Points on a hilly landscape, in no order, each with its height.
A ball rolls from a point to the lowest of its 5 nearest points, and stops where none of them is lower. Distance is the straight distance between rows; heights are no part of it.
lida: 99  130  91  94  97  88  97  108  109  101  90  93  99  98  h=212
tuvuk: 100  53  117  104  114  123  107  96  78  105  124  98  102  103  h=635
fut: 100  158  73  100  49  106  94  100  141  86  46  109  69  112  h=52
vepo: 97  68  117  113  101  116  112  103  84  106  113  86  106  89  h=695
pozup: 99  139  86  90  96  79  88  95  117  92  81  113  99  107  h=411
gamel: 96  130  91  95  98  67  88  76  112  90  84  137  106  114  h=285
Bugu: 108  36  116  85  145  131  101  102  71  109  150  97  104  107  h=653
gef: 100  51  113  125  113  132  116  127  87  118  120  44  101  65  h=694
Gega: 98  39  115  117  117  134  114  118  87  121  123  55  98  76  h=667
zim: 98  96  109  110  99  94  110  104  92  107  104  85  109  87  h=629
kod: 97  133  89  93  99  61  83  67  118  84  78  153  105  121  h=302
savu: 107  149  77  87  89  79  79  85  125  84  69  135  94  113  h=410
Pab: 103  32  115  93  134  134  107  109  78  116  141  80  101  101  h=669
deta: 100  139  83  87  93  87  94  107  116  96  84  96  91  103  h=426
ger: 93  114  104  96  97  64  94  71  103  88  90  145  110  120  h=284
zome: 98  115  101  101  98  81  102  99  100  101  96  99  107  99  h=487
Fetiv: 102  97  105  109  95  105  113  123  89  110  112  61  108  74  h=490
fogiz: 96  103  107  105  98  89  107  102  92  102  102  93  110  94  h=743
bive: 93  108  108  101  96  72  99  77  97  92  95  130  112  116  h=279
Nel: 96  79  116  99  101  96  103  80  82  93  114  132  106  117  h=297
Nemu: 108  46  114  88  130  124  96  93  72  100  141  114  105  112  h=649
bofet: 108  162  75  88  80  83  73  79  129  76  62  149  90  120  h=213
tabi: 99  127  93  95  99  76  93  96  109  96  87  109  104  102  h=383
limub: 100  107  101  103  93  102  116  129  97  113  105  56  102  76  h=478
Pif: 102  37  117  97  129  133  105  106  77  111  137  89  102  101  h=658
guna: 103  149  75  87  88  87  83  95  124  90  70  118  89  112  h=464
Mafot: 101  125  88  90  92  99  103  127  109  106  93  65  88  92  h=471
rifak: 99  122  95  96  98  89  101  113  103  104  95  85  105  91  h=376
lariz: 104  158  71  92  59  101  86  97  137  84  54  118  75  118  h=481
Dov: 94  95  114  103  96  84  103  77  87  90  108  138  108  120  h=271
kog: 98  54  115  120  113  128  115  115  84  113  119  62  104  78  h=636
nipup: 98  36  116  123  119  138  120  124  85  122  126  45  97  71  h=699
Vosav: 103  42  114  93  131  131  100  97  74  106  138  98  101  107  h=652
zuse: 105  153  77  89  94  74  77  77  125  81  71  148  96  116  h=377
fos: 100  133  81  87  87  98  99  120  119  105  81  76  82  97  h=495
Dosez: 107  158  71  89  67  97  84  92  133  81  59  130  79  118  h=647
tepe: 100  33  116  105  127  135  112  114  81  119  133  69  96  90  h=677
vuf: 97  61  118  106  104  117  107  94  78  103  118  103  104  102  h=671
ruli: 112  34  116  81  157  125  100  104  69  112  161  96  112  108  h=656
gapa: 99  100  104  109  99  98  112  116  95  107  106  72  109  83  h=502
Geguz: 99  143  72  91  70  108  90  111  134  95  63  94  73  106  h=657
debe: 95  99  110  106  97  85  107  94  95  100  103  102  111  97  h=576
Suk: 97  54  116  113  107  121  112  104  84  109  119  82  105  91  h=648
vis: 101  77  110  119  101  117  114  121  89  112  112  61  106  73  h=567
lazog: 92  95  112  104  96  87  105  84  92  96  105  121  109  110  h=227
goz: 101  142  84  93  97  68  80  77  119  86  77  143  100  116  h=222
vul: 103  83  110  118  102  117  118  128  88  113  113  53  107  68  h=537
fis: 99  138  76  89  79  104  98  118  128  103  73  79  74  102  h=544
dun: 95  122  97  97  99  68  92  84  107  93  88  125  108  109  h=294
Veru: 94  84  116  107  96  94  107  84  83  97  108  117  108  107  h=370
solur: 102  142  82  89  97  75  84  85  119  88  77  129  98  110  h=312
vogop: 99  57  116  116  106  124  114  111  85  112  118  72  106  81  h=613
Ponu: 108  156  76  90  92  69  70  69  126  75  65  164  98  120  h=530
votu: 97  62  117  100  109  113  104  90  77  95  122  116  104  111  h=500
galo: 100  48  117  112  115  129  111  107  83  113  123  76  101  89  h=640
bem: 95  112  106  101  99  76  102  88  98  97  96  118  111  107  h=298
fem: 99  81  112  115  99  106  111  109  90  107  113  79  111  84  h=579
muba: 103  153  75  87  73  99  84  99  129  89  62  116  79  112  h=624
fuzi: 108  157  74  88  81  90  78  87  129  82  65  135  83  116  h=599
mirov: 101  97  107  108  99  102  111  120  93  110  108  68  108  79  h=491
botiv: 100  111  98  101  94  97  110  124  98  109  103  65  103  80  h=470
Nezas: 95  88  113  110  99  93  108  90  88  100  108  106  109  102  h=603

Call two points neighbours if one is among the 5 nearest of the other. Go from one point of each pair to the other, from neighbour to neighbour, staying as low as possible. Name the highest point that can't be avoided.
bofet, fut: fuzi
goz, lazog: gamel
goz, bofet: zuse
lazog, lida: tabi

For each start below, name the point where the ball stops.
muba: goz
vuf: lazog
Pif: lazog
